Each scene shows the same named points in several views. A view is turned or mirrored, shifted and resized as a whole, has a little noise and may leave points out.
In the rows, 100 means zero.

Scene 1
View 1
K_58: [102 111  97 111  88  98 131  83 117 118 112  87  91 115  95  90  95  87
 113  93  98 107  95 116  70 108  98 122 132 111 102  99 110 105  91  85
 105 102  99  95 117  84  89  85  95  78  75 112  93  98 102  96 131 125
 108 107 109 104  91  95 119  88 121 104 114 107  77 102  88  80  81  90
 120 125]
K_392: [ 83 107 111 110  96  82 122  83 100 100 121 100 100 107  81  79 104  91
  94 101  95 115  87  91  84 114  96 112 106 102 104 106 103  96 101  89
 110  85  92  94 108  94  91  83 101  74  96  92  97 104 106  89 115 112
 112  89 106 116 116  96 109  85 104 110 105  97  78  95  84  94 102  71
 106 128]
K_754: [ 81 105 103  98  87  80 126  84  97 111 105  94  73 118  66  90 105  79
  94 104 100  94  80  95 114 106  83 108 113 101 100 104  91 101 109  92
  92  84  82  89 122  75 103  85 106  94  89 111 111 108  98  99 113 111
 109  93 101 113 128 117 103  83 106 113 105 103  82 113  97  97  98  72
 108 123]
K_808: [ 98  95 109 115  98  87 117  98 111  92 122 100  99 101  93  89 112 101
  89  94  95 124  92 104  94 115 114  98 110  99 101 112 100 108 107  91
 104  86 101  96 101 106  88  75 107  84 116  97  81  97 106  95 116 112
 109  79 104 106 100  98 119  92  97 118  98  91  77  91  90  91  97  91
  93 123]
K_659: [110  91 104 115  96  96 117 104 122  96 125  96  91  98 101 100 111 105
  92  85  97 125 100 122  88 112 122 101 118  98 100 111 101 118 105  93
 101  92 113 100  99 105  89  73 108  88 117 104  72  94 102 100 123 122
 108  82 102  99  85  98 126  98 100 115  99  96  73  94  95  79  84 107
  93 118]
K_30: [ 99  94 106 111  90  90 115 101 111  96 128 101  85 102  89  91 118 102
  90  83  92 116  99 115  93 113 114 106 110  98  99 110  98 118 108 100
 102  88 108  99  96 102  93  69 110  90 113  97  82 102 101 104 122 125
 111  82  97 108 104 103 119  93  99 115  94 101  78  93  99  82  91 100
  99 119]
K_374: [ 77  86 113 109  97  73 103 102  97 100 117  99  88 105  86  74 115 106
  85 103  98 117  83  88 118 112  94  90  99  98  90 101  89 103 112  98
 101  81  96 100 103  97 103  87 105  87 111  91  97 108 102 111 111 106
 127  72 111 105 128 109 107  80  95 109  89  87  85  97  92 110 111  90
 101 115]
K_282: [121  95  93 110  83  89 120 104 122 106 107  91  79 112  99  99 114  90
  98  90 105 102  85 121 109 104 119  95 132 104  95 117  97 121 105  90
  87  95  99  95 114  92  88  71 110 100 106 120  91  95 101 105 120 114
  99  85 107  99  89 109 118  92 108 117 101 101  80 108 103  94  86 111
  98 123]
K_300: [ 83  98 117 112 105  96 120  89 108  97 130  99 100  98  86  92 101 105
  93  90  91 132 100 105  72 118 104 112 102  97 103 100 104 102 101  90
 117  86 106  99 100 100  94  83  99  75 106  88  77 100 106  92 123 120
 117  89 101 106 105  93 121  93  99 108 102  94  72  89  83  77  89  82
 101 119]
K_791: [ 87  90 107 109  78  71 102 105  95  99 120 104  81 111  87  65 132  98
  89  95  93 102  86  96 118 106 100  93 105 102  89 110  91 115 109 106
  97  84  99  99  96 100  96  73 110  91 105  89 105 116 102 117 113 112
 123  73 108 113 129 110 101  79  99 110  85 100  91  98 100 111 110  97
 111 122]
K_342: [ 95 100 102 110  75  75 111  98  98 103 118 103  88 116  89  65 127  92
  97  95  93  99  88  99 100 105  99 105 115 108  92 110 100 114 102 102
 103  90  98  96  98  98  90  72 107  84  95  91 104 112 104 109 117 118
 117  82 109 117 118 103 104  80 107 108  93 107  90  96  98 107 103  95
 116 129]
K_136: [ 97 105  99 107  73  80 120  91 102 109 115 100  82 117  86  73 119  85
 102  93  93  94  89 105  94 104  96 113 121 109  96 107 100 113  98  99
 100  92  95  94 105  89  90  75 105  86  85  98 105 111 102 107 122 121
 113  91 105 116 115 104 106  81 113 107  98 112  87 103  99  97  96  91
 123 129]
K_708: [ 85  85 108 108  92  90 108 104 109 110 122  94  77 106  93  83 112 110
  96  88  98 117  97 110 102 110  99 101 111 101  91  90  90 116 106  99
  98  91 109 103 103  91 103  86 102  90  98  97  86 106  95 118 126 124
 129  86 105  98 112 109 116  86 101 104  92  98  80  99  97  90  93 106
 111 108]
K_890: [ 94  94 106 109  99  93 122  95 115 102 121  95  86 102  85 101 104 101
  90  89  97 119  94 112  94 112 108 105 111  96 101 105  98 110 109  91
 100  87 103  97 108  94  97  78 107  91 110 104  81  96  99  99 122 120
 108  87  99 104 103 105 124  94  99 114 101  94  74  99  95  80  90  91
  95 116]
K_953: [ 78  88 109 104  93  81 109  99 103 108 117  93  80 108  85  79 111 104
  94  96  98 113  90  97 111 111  90  98 107 100  91  93  90 107 109  99
  99  85  99 100 107  89 105  90 102  88  97  97  96 109  97 114 120 115
 128  83 110 103 123 109 108  81 101 104  91  94  83  99  94  99 101  95
 110 113]
K_925: [ 93  97 111 114  88  86 113  97 105  97 128 105 100 105  94  75 118 102
  94  92  90 119  97 102  83 114 108 107 107 103  98 109 103 109 100  97
 111  88 105  98  94 105  88  73 104  76 104  85  89 107 108 100 119 118
 118  82 105 113 109  94 113  87 101 108  95 100  81  87  90  94  99  93
 108 126]
K_607: [ 93  89 103 108  95  73 107  98 105 108 103  88  95 113  95  73 107  95
  98 114 108 110  76  89 119 108  95  87 120 103  89 105  91  98 106  86
  95  89  87  98 119  90  94  92 100  86 100 108 104 103 102 110 113  98
 121  80 124  95 114 109 104  79 105 108  98  86  85 104  88 123 111  94
 105 121]
K_730: [ 73  95 103  99  90  79 113  89  99 127 103  79  75 123  84  71  96  93
 109 111 109 101  80  88 112 104  68 104 122 110  87  82  90  96 101  89
  94  92  86  97 127  69 109 107  90  85  67 109 114 112  94 117 122 112
 133  99 120  98 128 113 102  71 114  96 102  97  87 113  89 110 100  85
 129 113]
K_597: [116 111  97 112  79  98 133  90 119 101 123 101  84 108  87 104 115  85
  97  76  91 102  99 129  76 109 120 120 124 102 108 120 109 121 100  93
  99  95 104  93 101  97  84  58 112  94 103 108  84  96 103  90 127 132
  91  96  90 116  88  99 122 100 108 118 108 114  74  99 103  67  76  95
 103 129]
View 2
K_300: [ 86  91  84  90  79  82 125 113  95  89 110 115 105 107  95  91 110  89
  84  95  93  84 103  93 108  88  87 106 107  98 108 102 104 112  99 102
 120 101 105 121  89  91 107  93  87 116  91 104  90  94  98 107 106 113
  80  99 102 111 108 102  91  94  96  89  95 113  83  89  92 100  80 105
 111  73]
K_392: [ 90  90  83  92  83  74 114 103 105  86 117 115 100 117  91  96 117 100
 103  95  86  79 106  99 108  93  86 107 110  97 106  98 107  99  98  98
 117 108 119 129  90  95 113 100  97 113 101 107  95 106  97 111 107 111
  84 107  99  98 105  96  82  92  93  98  91 112  86 102  90  97  95 111
 102  74]
K_30: [ 97  87  92  88  96  89 109 109  95 103  97 110 105 113  94 106 118  87
  95  90 102 101  98  92 113  88  87 109 109 103 102 103 102 116  93 100
 101  94 106 119  82  90 100  89  86 114  91  99  93  94  97 109 100 119
  88  95  93 104 107 100  94  94  90  99  98 105  90 102  83 104  80 103
 118  79]
K_890: [ 99  89  89  88  87  92 119 107  99 102 111 119 106 109  97 103 116  91
  96  92  98  93 102  94 108  83  88 109 107  97 103  99 105 106  96  97
 108  98 108 116  85  90 103  95  86 112  96 102  88  92 100 108 105 114
  85  97 100 108 107  97  90  94  89  91  94 106  92 100  85  96  90 106
 116  75]
K_58: [104 101  83  95 100  71 127 102  82  83  98 112 115 116 106 106 116  81
  95  94  95  83 104 101  92  96  78 120 109  83 113 100 105 100 103  88
 120 104 117 118  87 103 111  78  88 105 107 114  90  78 114 112 110 119
  86 110  95 118 111  98  83  89  91 101  93 115  99 105  93 105 115 107
  94  84]
K_953: [ 99  94  88  98  90  96  98 102 112  96 107 102  99 112  89 105 111 103
 101  88  89  88 105  90  94  95  98 110 112  90  92 103  86 101  94 106
 114  94 111 117  86  96 108 103  88 108 119  99  90  99 101 109 102 111
  97 101  94  97 103  89  84  95  84 101  91  94  96 105  90 102  80 110
 112  81]
K_282: [115  88  96  86 113  98 112 101  91 111  95 118 112 115 102 121 130  84
 111  86 104 108  98  96 105  79  86 121 105  96 104  97 108 103  88  88
  95  90 117 111  75  90  97  82  85 111 101 105  88  84 110 109 104 117
  93 104  90 104 107  95  89  99  76 101  96 100 108 113  81 103 107 103
 118  82]
K_925: [ 87  89  88  92  93  81 110 111  99  89  97 107  98 116  87  98 119  90
  98  89  92  91 102  96 110  93  86 109 111 102 104 106 107 111  91 103
 113  99 115 131  82  91 105  90  92 119  97 105  96 105 101 111 103 114
  89 105  92  98 106 101  91  97  91 101  94 111  83  98  90 105  76 103
 108  73]
K_730: [108 105  82 107  91  88  97  92 114  85 115  98 103 115  93 112 107 109
 108  90  80  72 108  97  73 105  98 117 112  72  90 101  79  80 100  99
 126 100 118 115  91 110 116 105  92  95 143 105  87  90 112 109 108 109
 101 108  96 100 100  81  70  90  79 106  86  92 105 112  96  99 107 120
  94  87]
K_708: [100  96  89  97  95  98 102 106 100 100  97 100 104 111  90 108 110  92
  92  88  95  93 100  90  93  95  97 112 111  90  95 106  85 108  93 107
 113  89 105 113  84  96 102  92  82 108 112  99  88  88 103 107 101 116
  95  97  92 106 107  93  91  96  84  99  94  96  96 100  89 105  76 105
 114  82]
K_597: [107  87  90  84 103  73 123 104  77 101  94 117 118 117 104 113 122  73
  94  95 111 105  95  97 117  89  77 110 110 102 114  97 114 121 101  88
  92 101 108 119  84  94 101  76  87 109  79 107  95  81 103 113 103 126
  82  98  90 114 112 102  91  86  96 101 100 118  96 111  79 106 108 102
 110  84]
K_659: [ 98  88  94  86 100  96 121 115  86 106  95 116 109 109 100 106 122  80
  91  91 102 102  99  92 112  78  86 115 106 101 107 102 110 115  90  96
 106  91 108 113  78  86  94  81  81 119  89 103  86  85 104 107 103 119
  85  99  96 112 109 102  99 100  85  91  97 106  93  95  85 101  82  97
 123  75]
K_808: [ 92  83  91  87  91  93 117 111 100 101 106 118 101 111  93 100 123  91
 101  91  95  96 103  94 115  80  88 111 104 103 106  99 111 107  89  98
 109  97 113 120  79  86 102  93  88 120  93 103  90 100 100 108 104 112
  86 102  99 100 105 101  93  99  87  94  94 106  90  96  87  98  82 101
 118  70]
K_374: [ 94  88  90  94  84 101  95 105 120 101 113 106  91 111  82 102 116 109
 109  88  86  89 106  89 104  90 101 106 110  98  91  99  91  98  89 108
 114  95 114 123  86  92 106 110  92 115 115  97  92 111  97 106 102 107
  96 100  97  86 100  90  86 100  83  99  91  91  91 102  89  97  72 110
 117  73]
K_342: [ 98  91  90  95 100  81  93 101 104  90  94  98  97 124  85 111 121  94
 111  87  91  92 101  96 105  99  89 111 114  97  99 104  99 105  89 102
 108  98 120 132  84  96 109  94  98 113 108 107 100 108 101 113 101 115
  99 106  85  89 103  95  84  94  86 112  94 101  92 113  88 109  89 109
 102  81]
View 3
K_342: [ 93 114  92  92 108 100  87 101 105  89  94 107  90  89 108 104  77 110
  91  93  82 109  94  99  84  91  76 109 114 117  92 111 112  92 116 123
 109 111 101  76  92 110 104  76 124 130 110 110  87  97  91 120 100  99
  84 105  97 128 111 103  93 103  94 107 100  89 111 105  99  89  76  96
 107  76]
K_374: [ 89  99  85  96 103  98  70  96 109  75  96 115  91 109 106  96  97 112
 120  98  93  97 100  99  89  93  79 105 121 137  88 108 109  99 114 113
 101 104  92  73  91 110 103  77 117 129  99  91  87 105  91 116 104  90
 101 112 102 103 112 103  76 114 112 100  98  99 104  93  91  98  81  86
 112  66]
K_953: [ 88 100  90  93  99  96  88 102 109  87 104 109  89 105 106  98 103 107
 109  97  83 105 100  98 102  95  80 109 113 127  98 107 107  87 114 112
 124  98  87  74  97 106 105  91 113 129 101 101  90 110  87 108  97  90
  98 111 101 110 113  92  78 110 108  97  98  86  99 101 104 102  83  87
 112  75]
K_754: [ 84 102  86  84  97  94  95  98  85  87 113  94 100 101 108 116 100 127
 112 111  84 108 119 100  91  89  90 100 110 129  84 112 123  95 127  97
 118  87  77  74  97 106  99  86 109 134 114 124  82  93  99 120  93  97
  81 105 108 118 110  75  90 106  89 111  99  88  97  90  78  92  74  96
 122  84]
K_58: [ 85 114 102  98 106  97 122 116 102 111 118  98 109  95  99 121  93 104
  81  94  60 125 106  97 110  98  85 123  98 108 108 113 124  84 117 111
 124  86  95  91 106  92 100 105 114 133 111 140 104  96  89  94  83 107
  74  90  88 105 117  82 101  88 101 106 107  88 110 115 126 109  71 102
 111  99]
K_791: [ 94 109  87  91 108 103  73  98 106  79  90 109  81  95 112  94  82 111
 105  96  92 101  93 101  81  89  74 105 119 127  89 109 106  92 114 121
 110 117  98  69  92 113 106  70 123 130 106  94  81 102  92 126 106  89
  94 113 105 128 109 107  83 109  96 107  98  89 108 100  90  88  79  90
 109  66]
K_392: [ 79 109  92  99 102  97  88 100  98  86  99 113 116 106  99 125  94 107
 101  92  76 114 109  99  90  94  87 112 107 126  86 115 122 104 117 113
  91  95  92  89  95 104  95  83 119 134 109 114  95  85  97 112  96 101
  84  97  88  99 123  98  96 102 107 109 100 104 116  93 100 108  68  94
 110  89]
K_708: [ 91 102  94  95 101  98  91 108 111  92 102 110  87 104 108  96  99  95
 105  96  79 111  97  96 103  95  78 116 111 126 106 109 103  82 110 116
 132 105  95  70 102 106 104  95 113 128  98  97  93 111  86 109  99  87
 104 109 105 112 110  95  80 105 112  94 102  81 102 106 115 103  80  87
 112  74]
K_300: [ 79 112  98 103 100 101  93 109 104  91  97 124 118 110  96 123 103  83
 102  89  65 121 103  97 101  97  91 124 102 124  98 116 110  99 105 115
 107 102  99  89 107 103  93  96 114 136  95 101 106  90  95 108 100  89
 104  96  91  88 123 100  92  96 130  99 104 101 120 102 121 118  66  87
 108  89]
K_925: [ 88 116  96 102 108 107  86 106 109  89  91 119 102 100 103 111  85  94
  93  89  73 116  95  99  89  96  80 119 110 120  95 114 111  96 109 124
 102 112 107  84  99 106  98  83 123 132 102 105  97  93  94 113 103  94
  95  99  93 106 117 110  92 100 114 105 103  98 120 107 112 105  71  92
 103  80]
K_282: [105 112  96 100 127 120 116 128 113 113 111  94  83  97 114 101  79 110
 106 122  72 113 103  94  91 102  85 122 109 122 104 112 120  85 109 108
 126 104 102  69 109  89  97  91 105 134 101 132  94 120  94 113 105  84
  86  94 120 103  97  97  85  93 102 114 113  79 103 131  99  94  71 103
 113  83]
K_730: [ 80  90  86  87  89  78  90  89 103  85 127  89  90 103 103  96 109 137
 101  92  92  97 108 102 111  91  73  98 113 125 101 103 123  81 135 104
 125  72  69  78  84 105 114  95 117 125 115 120  82 108  78  94  78 113
  73 115  87 121 117  72  83 112  84  94  95  84  84  89 101  94  95  93
 117  78]
K_136: [ 89 116  94  90 106  99  99 105  98  96 103 100  94  88 108 111  83 112
  85  94  77 115 101  98  92  90  80 109 109 112  96 111 116  87 119 118
 120 103  94  79  97 105 103  85 121 132 112 121  86  96  92 116  95 104
  76 102  97 130 111  92  98  99  89 109 101  84 109 107 101  93  75  98
 110  82]
K_597: [ 95 126 106  99 118 117 126 129  92 113  99 106 105  94 110 129  81  86
  89 110  50 134 107  91  92  96  97 129  95 111 101 121 113  86 106 111
 129 115 109  78 122  92  86  95 109 141 104 133 101  93 104 122 103  87
  91  84 114 109 105  95 101  84 110 115 113  81 122 124 112 105  55 102
 113  98]
K_890: [ 90 109  96  99 107 109 103 118 103  96 104 110 103 109 106 115  99  95
 111 108  67 117 108  95  97  97  91 121 107 128  99 116 111  93 106 106
 121 104  95  76 113  99  92  94 108 136  95 111  98 105  97 112 104  83
 104  96 112  92 111  93  86  97 121 104 108  89 113 110 107 109  67  92
 115  86]
K_30: [ 93 116 100 100 113 110  98 118 105  95  92 116  95 100 109 111  88  87
 104 101  69 119  99  95  91  98  87 122 107 123  98 115 105  91 103 117
 121 119 106  74 110 102  94  88 111 135  98 104  98 102  97 122 107  80
 106  97 110 105 109 105  89  97 119 106 106  88 118 114 108 103  65  91
 111  79]
K_808: [ 92 113  96 106 116 113  92 117 112  93  94 118 103 108 106 110  88  95
 111 104  73 113 102  96  87 100  87 121 111 128  94 116 114 100 104 115
 101 107 107  80 105  99  93  84 112 135  95 108 100 103  97 113 108  85
  99  95 103  86 113 108  85  98 124 107 108 101 118 112 106 108  65  92
 106  81]
K_607: [ 91  95  84 100 112 102  84 101 118  87 113 101  89 107 108  89  92 133
 115 107  96  91 101 102  88 100  74 106 122 133  92 105 128  98 120 108
  96  87  89  77  85  98 108  81 115 127 104 117  86 116  85 104  98 100
  79 108  98  96 109  96  77 111 101 106 101  98  95 104  92  93  85  96
 111  71]
K_659: [ 97 115 101 108 121 119 105 129 115 106  98 116  96 105 106 108  88  84
 107 106  63 120  98  93  94 102  89 130 107 122 105 115 108  90  99 115
 119 114 110  77 114  93  92  96 107 134  92 111 106 111  96 111 109  79
 106  92 110  90 107 106  83  93 128 106 112  89 118 125 119 110  65  92
 107  83]
View 4
K_300: [ 98 101 102  99 102 105 106 105  94 104  98 101  96  91  95  91  91  95
 100 100 101  92 105 103 106  83  95 114  99 108 100 100  92 101 112 102
 101 105  96 119 111  97 107 107 115  93 107 102 118  95  94 100 103 105
 100  90  91 100  98 100 106  91  87 105 106 100  99 102 102  83 114  93
 108 111]
K_342: [ 90  99 105 103 111 104 120  91  83  92  99 107 103  98  81  97 107 106
 104  95  99 107 114 105  95 105 103 109 112 101 109  96 104 107 103 109
 103 109 100 111 105 111 112 104 109  97 112  96 100  88  91  93 103 101
 104  96 102 102 100  86 107  93 104 107 108 115 109 100 102  88 101  91
 100 109]
K_659: [ 96  95 100  97  98 105 106 105  96 108  90  97 109  99 100  99  95  96
 104  93 102  94 115 110 103  76 100 113 107 101  99  93 103 109 110 102
 100 101  90 104 104 109 107 108 120  91 107 102 120  83 100 104 107 104
 105  90 109 111 108 100  97  86  92  99 112 101 103 100  99  88 111  99
 113 105]
K_808: [ 94  98 102 104 100 109 112 102  97 102  97 103 103  97  93 100  98  95
  99  98 101  91 113 108  99  84 101 115 105 107 108  91  94 108 109 105
 106 105  93 113 106 107 107 104 118  93 111 103 114  86  98 101 105 104
 102  95 102 103 102  95 101  89  92 101 112 102 103  99  92  86 111  97
 110 108]
K_58: [102  97 103  94 106 104 100  94  99 111  98  84 100  86  91  85  98 100
 108  89  93 108 117  95 104  92  88 106 107 101 100 103 108  95 105  94
  85 105 101 108 116 107  97 103 104  95 102  93 104  88  95 102  95 108
 105  98 102 103 113 106 102  87  85 112 111 117 106 109 111  97 107  82
  98 113]
K_925: [ 92  99 105 101 107 105 116  99  88  98  99 106 101  97  85  97  97  98
 102 100 103  97 111 109  98  94 100 112 105 104 103  97  99 109 109 108
 104 105  95 116 108 104 111 108 112  92 112 100 110  87  96  98 101 103
 104  91  98  99 100  91 108  87  94 106 109 105 104 100 102  83 108  93
 104 108]
K_282: [ 97  94 100  99 100 108 108  96  99 106  91  91 111 100  95 100 108 103
 105  84  93 104 126 106  98  84 102 109 116  96 110  89 110 106  99  97
  97 104  95  97 102 120 102 102 119  98 106  97 108  80 100 103 107 104
 103 100 117 114 113  99  91  91  99  99 114 114 110 102  94  99 103  96
 108 105]
K_730: [ 98 117  97 103 107 108 112  81  91  88  96  96  84  86  85  82 115 114
 106  83  84 120 111  91 107 116  94 106 120  96 114 105 106  77 103 103
 103 122 110 115 112 110  97  97 105  97 103  94 100  98  86  92  92 109
  85 103  99  96 102  93 104 104 104 101  95 118 111 103  95 102  93  92
 102 125]
K_392: [ 96 100 105 105 106 110 114  95  95  98 105 105  93  90  87  91  99  99
  96 102  97  96 110  98  96  97  97 111 103 110 112  97  92 100 106 103
 102 107 101 121 110 102 105 100 111  97 109  99 103  95  92  96 101 104
  99 100  91  95  96  92 109  95  90 111 109 111 104 103  97  85 109  87
 102 113]
K_708: [ 93 108  98  97 105 102 110  97  85  96  90 103  99  99  93  94 103 106
 108  87  98 107 109 107 109  93 100 112 115  97 101 100 106  96 109 106
 105 112  98 109 103 108 110 107 113  93 107  99 117  91  91  95 104 105
  96  89 103 109 102  93 101  95 105  95  99 104 106  98 101  93 102  99
 112 113]
K_754: [ 97 102 101 103 106 112 111  88  95  94 102  99  93  90  93  90 111 111
 100  89  85 105 115  91  98 100 100 109 114 102 122  95  93  93  93 100
  99 112 109 111 103 109 101  96 116 107 106  95  97 101  83  90 107 104
  96 108  96 104  94  89 101 110 100 105 103 124 110 104  94  99 101  86
 103 112]
K_953: [ 93 109  98 103 105 106 115  94  86  90  95 106  93  96  91  93 107 108
 104  89  95 107 109 104 105 100 101 113 114  99 108  99 101  94 107 108
 109 114 102 114 106 108 108 103 114  95 108  99 111  95  90  94 103 105
  92  93 100 102  96  89 104 100 105  97  99 107 107  99  94  93 100  98
 110 116]
K_607: [ 95 108  99 113 102 112 121  87  99  89  96 102  93  94  84  95 115 105
  99  90  90 107 116 103  95 107 101 110 117 101 117  93 101  94 105 107
 114 116 100 115 107 116  99  96 115  92 111 100 104  87  98 100  98 106
  88 104 107  96 103  91 100  96 100  98 107 108 111  98  81  96  98  99
 107 119]
K_791: [ 86 104 102 104 111 106 126  92  80  86  96 114 102 103  83 100 110 110
 101  93  99 105 111 110  95 105 108 113 115  99 112  94 102 107 103 113
 113 112 101 112  99 114 116 105 114  98 114  99 104  91  90  91 107 100
  99  95 103 102  95  80 106  98 112 100 104 110 109  94  94  88  98  96
 106 108]
K_374: [ 90 110  99 108 103 110 122  95  88  85  97 113  93  98  88  97 109 106
  98  95  96  99 109 107  99 100 105 114 113 104 114  94  95  98 107 110
 117 115 100 118 102 109 109 102 117  94 111 102 112  94  91  94 105 103
  90  97  99  99  93  84 105 101 105  95 100 102 107  95  85  88 102 101
 112 115]
K_136: [ 93  98 104  99 112 104 114  90  87  98  98  99 101  94  84  93 106 107
 106  91  96 109 117 101  96 103  99 108 113  99 109 100 106 103 100 103
  95 107 102 109 106 109 108 103 107 100 109  94  99  91  89  93 101 102
 104  98 101 104 103  90 105  94 101 109 108 121 109 103 105  92 101  85
  98 109]

In a view up to two points have been moved. Name them for each view, in the order of its rows, or write none.
view 1 | none
view 2 | K_890
view 3 | K_953
view 4 | none
